Points, in no order, along strands that fork, close into loops and pass close to each other.
(in the rows, 128 means zero)
Two points are linked if the straight distance between their rows is under 199. Some points are linked to none.
k139: [139 103 149 157  87 162 100 110 117 127 163 144 128 122 147 157 120 156
 124  89 149  70 154 104 118  71 118  95  79 137  96 143 105  49  94 121
 135  89 125 108 132 117 158  98 106 133 145 172 150 123 118 165 132  71
  95 119 118  86  96]
k674: [151  94 120 118 171 125 104 168 150 173 120 118 116 144 111 151 135 102
 123 176 138 149 124 147 139 171  97 182  94  74 140 157 127 193 133 141
 118 137 127 160 113 142 127 130 131 144 102 136 146 148 135 109 145 168
 159 142 107 146 121]
k257: [ 75 100 138  92 117 125 171  76 127 147 114 154 116  97 125 188 173  76
  99 131 107 106  77  96  91 197 155 133 166 136 129 117 126 169 130 144
  72 160 192 114 139 106  99 126 134  85 142 129 149 132 150 110 111 182
 105 106  99 123  76]
k760: [147 172 112 118 116 159  90 117 145  97 196  48 112 177 147 125  90 150
 108 159 213 157 142 129  97  95 113 128  53  92  98 136 120 116 143 128
 113 144 109 104 151 144 171 123  74 146 118 154 132 120 162 113  88 158
  91 155  93 125 105]
k647: [139 114 125 150  85 133 128 134 119  88 118 100 142 105 108 190 143 122
 106 171 135 113 135 122  91 109 168 145  24 178  55 101 131  95 117 110
 133 142 179 129 164 150 124 110 118 108 102 146 155 136 151 128  78 109
  85 150 122 149  98]
k448: [120 134  93 205 144 146  90 138 130 152 124  41 110 158 116 135 150 141
 140 166  85 161 191 202 114 182 143 164 158 115 141  67 173 160 147 126
 138  98 159  65 174 122 133 194 151 159  71 175 128 101 198 109  80 135
 142 110 113 128 148]
k541: [122 194 121  77 179 130 133 134 139  97 150 112 144 178 135  37  82 134
 140  99 163 167 101 143 130 147  92 117 150 134 155 169 120 107 150 157
 149 132  52  99 150 121 115 126 122 142  89  76  84 118 120 139 149 140
 120 139 154  86 176]
k873: [200 133 151  95 112  90 173  90  85 144 129 113 140 119  90 145 130 107
 136 125 156 145 150  61 152  77 126 127 122 133 111  98  91  74 155 100
 142 149  94 172 117 195  87  64 142 119  40 109 124 139 108 134 130  67
 150 182 132  94 130]
k974: [171 171 122 128 145 132  97 152 152  97 179  83  96 158 164 134  91 148
 149 155 162 159 145 168 138  88 110 117  47  73 116 132 106 109 116 144
 141 147 126 133 132 161 160 124  84 121 120 129 126 164 149  96 123 149
 107 144 121 175 146]
k43: [100 110 123 139  98 154 133 121 135 152  97  84 109 132 167 129 142 150
  87 119 103 142 159 127 147 119 153 152 164 118 105  57 168 186 113 109
 117 147 162  87 162 111 140 184 119 137 155 168 129 118 127  97 112 170
 127 138 105 107 114]
k721: [127 172 139  84 123 118 139  90 104 162 147 111 135 129 107 130 181 101
  88 150 177 150 133 110 131 120 162 171 158  96 119 117 109 163 160 133
  98 181 146 145 138 164 150 113 135 124  99 106 120 140 123 110 103 165
 163 195 116 150 132]
k624: [195 147 180 113 109  69 187 109  95 128 124 121 167 107  32 154 154 111
 163 137 138 138 171  62 154  81 113 148 137 124 134 142 145  75 139 122
 118 150  81 180 110 195 101  69 168 108  84  92 141 133 129 117 135  34
 208 163 153 131 154]
k813: [142 126 139 140 127 164  65 169 134 158 145 154 140  96 177  98  82 164
 139 141 165 138 144 165 177 117 110 182 138  96 117 106 166 172 133 128
 105 122 111 146 102 118 163 150 130 131 155 142 118 165 111 124 134 138
 163 154 127 167 168]
k221: [157 163 153 105 118  83 155 108 104 126  98 144 164 117  85 121 154 105
 117 129  93 123 144 146 167  84 151 134 117 104 138 110  84 131 164 139
 135 165 155 185 121 165 101 109 120  90 130 117 101 130  93  93 114 107
 170 197 147 210 163]
k8: [146 102 135  77 124 146 138 127 137 127 112 224 149  87  93 175 138 104
 115 131 135  76 109  85 125 138 132 149 112 160 122 167 145 140 115 125
  90 137 121 158 110 121 141 102 140 112 152 129 152 166 113 123 144 141
 149 145 127 151 119]
k678: [115 128 145  76 124  88 150 101  89 149  97 216 174 126 121 121 134 109
 147  95 186 141 100  93 169 130 133 169 178 159 179 155 135  97 115 138
 104 115  94 110 119 112 127  53 175 154 138  74  90 153 100 169 148 108
 133 137 188 127 161]
k200: [120 169 133  78 127 139  99 106 127  84 172 125 141 173  94 151 166  82
 119 115 195 120 164 158  93 104 149  91  79 109 121 181 119 106 169 121
 106 126 116 127 172 149 192 125 122 187  95 119 152 111 161 139 123 126
 115 152 146 118 143]
k650: [117 135 113 123 136 139 138 114 142  91 129  81 111 154  93 177 164 106
  91 173 116 118 121 128  87 177 172 125  84 124 101  96 159 161 142 120
 106 137 123 106 165 151 121 144 127 163  72 142 162 115 188 127  97 150
 129 145 109 101 101]
k10: [141 123 154  99 121 164 120 160 145 118 122  95 148 129 146  68  66 183
 103 162 123 152 153 123 134 110 118 127 112 125  92  98 131 146 132 102
 145 143 109 146 131 131 130 145 110 113 136 173 115 106  94  93 132 146
 137 201 121 138 107]
k91: [138 138 112 146 142  98  83 152 117 137 154 164 132 120 106 164 127 125
 164 132 142 130 118 146 171 147 115 146 119 121 143 140 155 115 117 147
 129 105  97 135 112 153 139 102 135 138 104  75 115 153 142 145 152 113
 149 113 165 114 185]
k871: [129 195 133  88 145 121 156 117 160  43  98 187 138 155 126  71 109 115
 138 105 121 145  99 159 128 107 136  54 111 130 165 156 103 117 149 171
 133 142  97 132 128 112 155 122  75 107 160  94 102 126 125 106 115 172
 118 142 133 141 183]
k25: [174 123 155 168 129 114 146 139  95 174 144 128 113 111 129 146 155 156
 126 117 149 118 135  74 185 108 102 158 185 114 103  60 117 153  94 111
 121 153 132 159  91 159 103 100 163 121 139 100 109 155 102 153 141 109
 182 140 143 118 145]
k817: [172 155 109 122 138  48 124 120 113  99 118  96  91 147 143 131 116 102
 155 140  78 117 126 185 170  65 142  71  89  99 146 107  45 118 116 125
 187 123 144 182 129 182  76 119 136 108 118 101  87 119 139 127 159  93
 122 161 137 177 150]
k325: [160 111 120 110 145 117 110 114 159 128 137 151  94 163 135 168 147  80
 123  88 128  82 131 165 183  94 150  85  93  93 155 157 107 166 108 155
 121 114 119 164 124 157 124 140 115 142 165 111 110 156 104 153 188 132
 146 137 136 157 166]
k283: [116 162  91 107 150 100 124 100 150  85 125  89  69 167 133 132 132  93
 161 117  78 138 103 176 112 130 159  38  85 132 139 146  60  92 132 125
 182 118 138  96 150 158 110 135 107 132 102 117 109 104 184 131 107 129
  85  96 106 116 130]
k708: [146  89 159  82 106 116 132  87  91 194 121 138 137 129 123 102 147 106
 111 108 157 117 150  96 135  86 133 148 167 113 118 158  64 115 157  91
 143 132 150 156 136 127 147  80 154 133 106 125 141 127  82 160 143  98
 143 158 115 144 104]
k417: [110 119 137 120 115 162 146 150 133 127 103 221 178  79 115 126 109 149
 110 113 122 110 116 117 122 139 110 153 158 145 133 156 181 158 129 140
  83 147 123 157  93  87 141 125 125 103 184 146 135 145  77 119 134 119
 156 143 155 164 118]
k256: [100 119 128  96 125  94 182  95 120 151  85 138 119  96 148 134 133 121
  94 146  58 122  58  99 113 182 178  98 164 149 131  94 101 177 136 141
 142 158 159 118 111 130  93 107 135  68 130 128 107 120 120 124 116 168
 105 117 114 128 102]
k330: [ 78 101 138  87 124 127 130 134 104 160  90 172 172 111 131  88 134 112
 135 113 166 149 122 117 145 144 130 179 191 184 172 163 148 149 133 104
  89 102 129 133 130  90 137 131 182 165 136 108 115 123  68 174 145 138
 144 126 184 131 131]
k301: [148 195 111 137 134  82 150 147 154  63 114 153 127 119 115 107 102 131
 138 130  71 127  92 150 158 108 145  89  90 133 165 108 128 123 129 174
 145 149 129 136 106 146 128 110  91  72 183 103  91 152 118  78 110 119
 144 124 141 167 186]
k949: [144 182 177  84  94 140 127 109  72 108 138 117 183 130 101  84 139 122
 146  98 166 169 185 122 149  69 137 142 142 150 136 133 130  77 188 102
 130 128 101 135 146 137 160  93 145 165  88 117 100 105  80 133 121  79
 143 173 175 150 157]
k82: [174  84 128 188 157 110 120 165 120 170 129 101  99 118 110 162 143 151
 122 166 161 136 134 105 185 117 114 183 167 109 112  63 149 205 103  93
  93 148 143 164 112 155  95 137 172 153 141 104 117 143 122 132 128 135
 188 139 136 142 145]
k171: [150 205 122  81 144 123 144 126 127  89 162  82 135 188 181  52  60 136
 141 109 182 182 102 137 109  98  73 107 118 112 140 156  67  73 161 140
 164 149  86 102 155 131 118 100 109 114  82  93  85 146 140 119 119 129
  77 141 127 103 145]
k249: [130 150 115 217 138 134 103 193 130  65 147 124 170 121  88 126  99 197
 172 163 151 123 122 134  93 170  83 129  61 182 129 126 187  53  97 149
 132  90  92 113 118 131 127 122 119 136 103 131 133 129 168 149 127  79
 142  92 172 107 153]
k94: [140  99 133 132 119 154 105 123 158 133  95 157 107 116 111 159 143 122
  93  94  58  64 157 152 134 134 125  47 102  84 131 143 122 153 122 141
 124 135 165 168 113 140 123 156  85  90 165 181 170 115 115 109 175 127
 130 132  91 144  91]
k565: [104 141 126 129 143 104 187  85 145 135 132 133  92 153  80 172 209  95
 110  95 110  81 145  88  85 135 135  81 139 112 161 181 111 140 103 173
 101 143 176 117 120 140 116 124 124 115 170 139 182  91 149  93 138 127
 131 103 106 112  90]
k205: [ 85 101  94 218 154 140 120 137 135 180 128  73  94 140 133 129 136 119
 176 148  87 149 154 188 109 187  94 176 187 108 186 106 159 167 118 141
 115  94 135  93 140  86 108 208 160 175 128 144 138  99 181 110 118 138
 146  54 111 118 145]
k474: [125 145 104 120 137 100 120 104 118  75 127  98  73 145 152 137 116 135
 147 118  89 115 102 155 106 142 163  53 100 187 118 111 114  55 116 113
 188  73 115  80 143 139  98 129 143 118  94 125 109 105 174 170 109  98
  58  97 138  92 114]
k84: [ 72  90 139  91 142 134 116 124  98 150  86 188 184  94  77 121 161  99
 128 121 134 121 142 130 113 148 140 142 164 171 157 187 150 120 140  81
  87  98 157 151 150  78 133 162 170 150 122 118 160 115 101 152 141 118
 138 128 168 156 115]
k124: [ 96 111  99 149 121 165 152 114 137 109 150  93 113 133 134 185 130  92
  87 160 142 114  77  74  75 189 156 123  93 164  77 106 167 145 126 131
  99 141 120  84 131 136 134 144 124 166 122 126 138 111 174 145 112 158
 104  97  97  56  88]
k883: [145 111 143 221  76 155 128 127 122 109 144 152 129  80 123 153 119 178
 135  96 145  74 145  82  85 101 107 117  80 163  92 106 137  23  78 124
 154 109 143 107 120 135 137  75  99 114 154 151 146 132 134 154 107  79
 101  86 134  91 110]
k594: [121  62 154 132 115 142  97 138 122 161 102 200 134  91 195 108  73 161
 133  88  88 100 123 141 134 116 103  89 159 121 112 143  89 118 122 104
 152 105 136 150 108 102 136 122 107  76 154 165 126 163  84 162 153 125
 104 117 102 133 116]
k248: [ 96  91 107 149 148 103 148 149 100 163 103  87 123 129 188  71  99 153
 143 118 118 140  84 117 159 151 136 145 196 189 144  97 127 133 106 115
 164  97 111  87 103  87  76 147 189 153 133 101  75 113 102 171 146 130
 101  78 155  92 125]
k998: [ 83 161 129  94 137 159 138  94 134  95 113 167 128 147 165  73 132 133
 111  80 122 135 134 145 113 114 142  57 171 130 156 149 115 118 159 139
 133 114 103 104 130 101 172 152  98 133 148 112 117 105 112 142 124 172
  97 121 124 105 146]
k127: [173 140 132 122 141 156  73 189 152 117 167 108 135 156 165 118  83 164
 134 152 175 152 160 181 157  82  98 167  91  79 130 146 135 140 124 141
 121 130 110 134 128 110 176 140 104 138 145 127 114 154 125  97 137 145
 131 163 140 172 161]
k527: [140 155 125 104 170 134 109 141 120 135 154 121 162 132 144  66  69 147
 119 160 158 170  98 147 117 183  97 145 144 138 124 140 149 110 148 134
 130 124  58 111 122 118 134 110 127 135  57 104 100 148 144 149 129 140
 141 143 148  89 160]
k728: [ 87  91 111 100 144 113 144 125 116 116  94  79 117 152 221  87  73 116
 114 113 105 148  99 138 146 140 167 135 156 179 154 108 139 178 116 107
 148 102 111  77 149  79  98 191 167 148 176 127  65 118 100 133 136 191
  92 104 109 124 110]
k780: [126 153 158  87 117 171 139 130 110 124 137  97 186 127 125  57 112 157
 101 131 170 178 173 104 120  96 131 183 157 138 103 127 138 118 166  97
 115 150 107 122 157 114 166 133 135 139 115 155 105 114  84 106 102 121
 145 202 143 147 121]
k179: [174 127 182 161 140 122 162 143 130 138 140 144 158  87  20 158 159 135
 148 135 149 109 156  59 133 113  93 156 160 132 105 113 154 124 118  96
  94 151 129 188  98 156  92 104 161  91  96 120 176 130 126 109 131  57
 212 154 134 151 101]
k211: [136 110 108 129  96 151 152 129 156  67 127 104 102 140 140 179 137 126
  96 141 104 101 117 123 114 111 167 121  39 132  80 124 125 131  89 129
 147 158 165 110 148 144 130 124 100 105 173 171 157 113 123  90 104 135
  76 133  99 148  82]
k109: [166 173  82 117 170  98 150 149 151 104 166  31 120 191 126 122 100 124
 125 174 155 153  90 103 121 119  90 139  71 118 110 159 128 139 115 160
 137 175  89 114 125 173 107  92  86 131  93  86 131 120 143 102 122 143
 122 142 115  99 140]
k789: [149  98 151 229  97 200 117 199 160 122 132 171 164  72  71 154 119 209
 103 122 150  82 135  70  84 127  84 169 101 157  81  83 182 126  80 112
  96 116 131 160 121 124 114 145 115 119 145 165 163 129 138 125 124  94
 176 111 119 116  86]
k892: [157  71 113 142 142 131 104 169 147 151 100  96 124 120  92 189 145 125
 117 175 137 148 145 129 154 141 122 207 105 110  95  85 169 216 122 104
  98 148 149 153 133 134 109 173 151 167 113 144 149 141 135 103 129 148
 156 140 121 155 112]
k416: [122 115  76 176 155  78 110 161 127 132 136 107 106 149 145 149 169 104
 189 145 127 158 121 179 135 134 126 133  88 138 145 168  91  96 115 124
 159  95 162  95 142 106 137 135 154 169 108  96 109 122 167 131 118 123
  80  62 153 158 138]
k394: [155 161 152 117 133 148 149 102 138 177 145  98 105 152 101 137 156 142
  82 133 147 117 174  95 131 108 139 176 150  63 115 117 131 179 125 149
 102 166 138 150 118 143 153 129 121 123 152 142 159 127 101  84 129 153
 168 180  87 150  98]
k443: [124 152 121 120 117 126 113 125 110 141 161 138 125 159 203  72 100 131
 161 122 185 180 109 158 126 106 108 105 145 109 155 159  51  76 146 150
 164 138 138 112 137 101 176  95  98 120 112 110  82 170 131 134 110 149
  64 111 127 136 132]
k275: [170 173 147  93 146 112 130  88  97 139 137  95 129 118 120 110 152  98
  96 166 140 173 149 156 149 141 165 147 161 109 105  94 129 138 174 122
 123 151 106 145 138 187 118 101 143 130  44  99  98 141 126 141 105 143
 166 206 140 131 162]
k971: [127 102 136  48 122 120 122  89  92 153 104 145 130 160 177  98 118 119
 136  66 141 107 145 130 155  82 133  86 155 138 163 190  58  96 122 105
 164  96 110 133 143 123 149  99 139 150 133 122 113 130  82 169 168 106
 102 155 147 117 107]
k54: [151 147 162 149 114  72 152 108  97 175 117 125 120 107 136 111 155 131
 116 131  98 111 131 126 178  95 155 144 182  97 131  73  92 154 139 120
 124 159 166 177 107 151  93  99 136 104 144 112  86 149  76 132 132 118
 168 176 134 179 154]
k323: [121 128 116 124 142 127  97 127 179 116 118 134  89 156 119 174 135 105
 112 110  74  94 142 175 143 134 133  85  90  60 162 127 126 195 124 157
 131 126 143 170 119 144 132 178  92 140 177 154 148 132 115 104 179 148
 143 130 102 156 124]
k438: [149 151 105 108 138 143 108 118 137  89 160  78 115 165 110 157 137 102
 105 170 178 136 138 152  98 135 156 125  47 117 100 150 147 138 146 116
 116 126 104 111 156 167 157 156 112 184  79 143 156 111 160 113 110 162
 121 152 125 119 125]
k500: [135  71 158 100 121 203 137 155 141 160 130 120 171 128 104  85  98 156
  82 189 186 151 137  58 102 137  79 196 144 116  84 130 154 169 148  85
  76 158 114 139 133 116 180 142  91 129 115 176 165 121 101 119 118 133
 174 187 104 105  80]
k713: [148 150 122 140 124 117 130 134 127 112 139 115 137  91  64 202 190 120
 113 185 121 126 137 117  99 153 150 151  85 139  68  96 155 120 130 115
 121 152 178 131 171 154 116 121 138 121  69 129 153 135 179 105  71 121
 108 142 120 130 122]
k376: [ 88 176 139 110  93 141 128  89 112 104 162 165 174 114  74 138 194 116
 124 120 180 133 171 101  91 111 143 126 156 150 123 159 141  87 160 121
  89 130 143 118 165 122 174 131 145 151  91 105 173 104 161 161 101 127
 125 142 156 105 128]
k29: [ 98 121 153 194 105 164 124 135 120 182 132 134 139  82 169 112 147 165
 111 122 140 162 139 112 120 119 138 211 210 131  97  50 181 157 117 128
 100 139 169  80 142  94 148 154 143 115 145 126 114 167 144 127  85 181
 124 122 107 115 131]
k943: [155  88 154 154  95 153  84 138 141 144 122 166 100  80 151 141 119 157
 128  94  46  82 149 155 141 102 129  81 130  84  74  98 105 139 123  97
 149 124 182 165 104 137 128 133 104  78 155 178 145 134 109 145 151 105
 130 131 102 151 116]
k152: [152 106 162 123  95 124 131  97  91 185 175 158 155 149 110 139 159  96
 137 105 181 123 166  94 130  70 109 155 121  93 101 186  69  92 152 133
 130 150 179 152 127 137 158  91 121 121 117 132 160 152 114 146 119 103
 130 132 118 167  94]
k682: [106 140 143 150 115 108 130 145 130 155  99 229 156  79 130 107 116 163
 130  97  86  92 106 104 141 154 111 101 215 140 180 112 153 130 116 158
 117 133 130 172  86  91 109 104 145  77 191 114  97 148  92 147 153  99
 164 102 170 140 155]
k136: [171  78 139  84 167 173 114 195 150 139 107 126 159 139 101  74  75 156
 109 187 155 140 119  98 137 139  76 172 107 124 101 121 149 190 135  88
 113 142  74 187 109 126 146 147 129 129 119 168 134 123  84 110 151 128
 183 185 115 133  90]
k750: [ 69 137 115  75 139 132 148 127 129  86 108 102 108 168 197  93  93 112
 140  90 102 142  98 153 130 139 146  83 139 158 164 157 141 158 120 129
 146 110  92  87 145  87 123 186 127 146 167 117 108  98  99 126 142 170
  86 120 122 114 124]
k961: [175 123 145 133 119  98 150 137  94 157 127 135 149 125 129 110  98 147
 156 121 136 146 114  90 146 113  95 155 124 148 100 105  88  68 140 113
 167 135 106 141 103 141 113  43 128 119  80 108  99 152 111 134 128  81
 114 132 137 103 145]
k785: [102 151 143  77 152 101 169  59 158 126 119 154 102 133 114 184 188  63
  97 126 101  82 115  92  94 175 156  94 145  93 168 152 128 170 129 178
  59 142 166 149 122 147 108 124 144 103 154 104 156 144 155 101 136 169
 136 139  86 118 127]
k704: [167 108 148 163 114 155 136 141 146 138 115 170 136  77  72 185 155 142
 114 111 145  99 140  69 112  97  88 176 130 140  83 129 149 131  99 124
 104 142 167 154 100 126 110 104 130  91 151 139 165 146 129 121 118  90
 158 111 128 142 103]
k134: [ 87 135 158 111 114 132 115 111  88 134 102 169 186 101  67 100 189 113
 146 119 134 154 194 160 101 111 124 125 180 147 134 161 118  83 165 100
 107 105 166 160 148  99 137 147 151 141  84 118 166  86 123 137 128 107
 145 147 159 175 123]
k899: [125 120 133 102 102 143 113 112 113 109 103 145 110 145 179 115 116 156
 129  57 131  91 161 130 131  66 133  63 132 170 122 150  98  75  95  90
 163  85 122 119 134 112 140 127 146 132 170 152 118 108  78 166 159  77
  91 130 154 106 110]
k863: [ 80  86  87 104 112 152 173 112 143  74 136 109  88 141 150 194 104  68
 101 132 109  96  65  93  87 173 162 107  62 155 106 148 149 145  95 151
 116 135 119  62 136  99 113 149 103 135 168 150 170  91 163 121 126 182
  69  73  85  84  83]
k804: [156 191 117 132 136  74 157 112 118  99 124  82  94 134 103 114 164 115
 133 133  80 135 151 189 161  78 179  97 116  85 127  93  79 121 130 143
 166 136 165 159 138 179  92 125 114 119 110 111 111  99 148  89 124 111
 146 169 133 194 151]
k340: [ 83  70 110 132 163 131 108 154 159 154 108 157 129 137 146 133  79 109
 139 151  71 117  90 158 102 201 101 121 117 109 173 168 144 164 130 143
 141  91 124 159  88  92 120 171 126 120 150 146 139 134 121 123 180 169
 126  86 101 133 112]
k285: [109 145 101 130 117  96 113 128 103 127 166 172 119 130 194 112 118  98
 189 116 182 169  78 151 138 133 114 127 136 120 168 177  77  61 139 145
 136 133 147  67 118 102 168  93  94 128 136  66 100 174 158 147 105 164
  62  61 150 124 151]
k858: [132 120 157 150 115 158  92 146 109 202 133 165 157  70 167 104 116 164
 121 139 154 165 147 123 149 134 124 200 181 127  93  83 139 124 150 108
 124 132 154 131 117 111 151 109 141 115  97 133 108 187 119 145  83 144
 138 136 123 139 159]
k401: [114 163 108 121 124 107 153  83 136  95 113 132 102 141  93 159 196  66
 115  99  98  97 134 136 110 104 164  61 110 138 149 163  92 102 119 147
 132 130 163 102 135 143 131 124 114 129 135 112 150 105 166 132 112 118
  99  88 116 116 138]
k835: [147 143 100  94 138  83  84 134 145  86 121 125  87 156 176 138 104  93
 150 118  96 106  92 183 186  93 150  52 108  92 152 104 101 142 103 127
 136  98 126 179 129 154  89 157 142 123 173 108  67 147 104 153 184 124
 120 149 153 171 159]
k754: [122  51 102 101 170  99 104 186 178 134  93 118 133 141 115 141 104 108
 155 195  83 115 110 187 131 198  78 134  87  98 166 152 117 202 133 138
 147 124 126 177  94 123  85 164 144 119 128 148 137 127 109 112 167 154
 137 105 113 166  84]
k889: [ 93 111 115 160 129 159 103 122 138 144 112  52 111 135 165 112 133 138
 111 168 100 167 174 170 152 146 144 182 158 105 140  59 175 206 150 133
 119 131 138  78 172 119 130 197 135 156 113 154 120 116 161  92 100 185
 133 138  93 110 148]
k90: [109 105 125 186  92 150 141 130 147 113 129 118  73 103 200 133  95 175
 120  75  66 106 102 126 122 121 150  91 166 122 103  61 164 166  87 115
 145 136 147  96 103 108 115 159  90  95 221 164 133 116  99 107 135 138
 130  86  85 109 118]
k626: [124 132 141 134  93 167 109  97 133 173 172 156 131 131 121 143 156 126
 130  88 173 100 160 100 108  91 103 126 131 103 109 179 105  78 129 144
 123 133 145 124 125 138 177 101  94 116 145 141 166 146 127 139 122 128
 110 110 102 111 112]
k518: [143 128 133  96  99 160 126  99 142 119 156 212 148 103  66 167 137 101
 104 123 174  67 124  81 102 106 119 113  93 141 107 200 152  95 125 140
  88 137 100 149 116 148 171  94 108 111 140 136 172 145 128 137 136 113
 146 135 119 110 115]
k377: [104 136 132 150 152 101 108 139 134 159 129 200 126 107 116 128 139 145
 156  98 105 103 130 146 160 146 107 115 161 105 182 148 139 144 117 156
 107 109 137 167  87 126 126 132 128 128 155 101 136 143 140 143 168 111
 164  80 158 134 166]
k615: [ 98 139 118 123 160 112 137 129 118  97 117 114 115 133 161  78  89 144
 150 126  85 127  77 145 118 168 153  79 150 213 147 122 131  82 127 121
 169  88  79  85 124 102  81 133 168 136 103 122  93  93 137 181 144 116
  64  79 147  67 130]
k888: [151 135 101 140 149 123  69 181 148  62 158 149 151 105 101 133  91 154
 160 183 131 128 116 166 134 171 114 120  59 155 120 137 182  92 133 124
 142  97  67 158 109 145 128 117 136 149  76 117 111 138 157 141 142 106
 155 128 177 123 177]
k419: [ 87  99  90 175 167 134 105 133 133 134 126  53  96 172 154 147 131  73
 168 154 105 153 134 187 111 184 122 166 137 127 186 133 152 172 125 135
 140  68  89  61 148  85 108 218 163 221 132 138 143  87 185 106 134 146
 125  49 114 106 134]
k370: [123 130 128 231 117 158 129 179 131 119 143 126 156  94 102 133 113 198
 145 121 164 126 131  96  76 122 103 153  89 171 101 104 172  86 101 138
 117 109 134  99 129 120 130 103 103 115 132 142 145 123 153 147  92  95
 137  95 158 112 123]
k441: [130 170 150  98 108  96 135  92  86 121 128 186 166 127  89 102 174 113
 147  82 174 158 157 132 166  87 139 130 162 140 171 163 108  64 161 133
 121 129 106 132 132 128 148  91 159 147 128  86 106 118 108 136 129  85
 130 132 189 145 183]
k410: [ 94 104  83 142  98 161 157 147 160  47 112  97 109 138 112 182 126 126
 116 137 101 104  98 121  90 167 145 101  32 151 115 137 160 129 107 132
 121 139 141  75 161 103 140 162  90 113 181 175 171  82 155  77 101 140
  69  88 108 129  66]
k233: [ 93 102  81 168 165  98 101 143 134 125 113  88 112 169 115 156 170  83
 169 140 101 135 121 188 106 163 135 132 113 152 177 181 112 134 119 127
 155  83 127  95 150 111 101 179 168 198 112 118 147  85 177 134 125 118
 101  52 153 142 121]
k40: [115  58 122 154 135 142  86 155 148 186 130 135  87 117 199 109  73 142
 152 116  83 106  93 140 127 163 105  96 130 114 128 146 111 122 104 131
 174  81 131 128  97  99 116 127 106 106 145 158 127 153 127 151 153 148
  94  71  76  98 101]
k279: [133 134 149 133 117  90 167 127 108 158 112 184 158  96 119  89 105 165
 137 111 106 124 108  96 131 113 100 131 162 153 133 116 104  97 137 146
 162 142 118 156  88 129 107  57 134  94 153 128 106 147  97 134 138  68
 140 115 157 123 160]
k178: [ 90 120  83 146 130  96  93 142 104 144 155 137 131 131 157 122 140 111
 195 147 168 173 118 163 115 150 124 138 132 140 162 181  92  64 120 133
 152 102 132  69 153  92 136 116 142 170  81  82 128 128 190 165 125 134
  73  44 168 105 149]
k222: [140 111 165 119 142 172 171 134 155 171 123  95 147 130  77 112 156 171
  89 145 163 137 161  58 119 124 106 189 171  91 107 115 170 184 126 115
  67 156 126 155 120 133 143 149 140 124 131 158 176 105 108  87 135 136
 185 182 103 123  80]
k886: [ 66  94  96 153 116 133 175 105 149 110  90  78  70 140 164 133 109 139
 127  93  22 117  81 136 124 169 152  74 149 132 158  96 152 169 103 137
 162 116 113  88 126 103  79 194 116 102 207 168 140  74 111 105 132 139
 111  76  86 100  94]
k868: [ 84 118 111 128 104  97 188  86 129 103  84 125  85 108 177 132 114 101
 106  87  48 111  60 109 126 163 193 102 170 178 141  87 153 137 118 148
 151 123 144  65 120  96  87 150 128  93 189 126 111 117 113 128 108 156
  94  73  91 109 108]
k382: [133 141 130 203 110 146 142 140 153 141 138  83 103 135 149 111 116 202
 103 103  83 125 138  96 135 125 119 112 156 104 105  65 151 170 101 138
 145 139 139 103 120 111 128 149 105 114 169 145 137 111 122 113 120 134
 134 129  98  97 132]
k379: [165 165 149  94 143 136 115 113  91 144 148  97 155 110 121  62 113 130
 129 144 160 191 135 126 137 157 118 155 183 133 105  93 135  99 191 117
 139 142  57 150 119 154 123  77 145 136  27 105  77 151 116 167 125 108
 165 179 146  84 173]

How many points has the smallest loop of links through each point below? Write 0 if it is on no loop.
k211 => 7
k883 => 8
k377 => 10
k674 => 17
k152 => 6
k279 => 9

A piece is two or more points that can be reached from each other along the links. Count, over all rows, the pieces, the separate loops (a circle has one, a figure eight two, a Y none), the forks (points with three links) and the tips (points with one).
pieces => 3
loops => 7
forks => 9
tips => 1
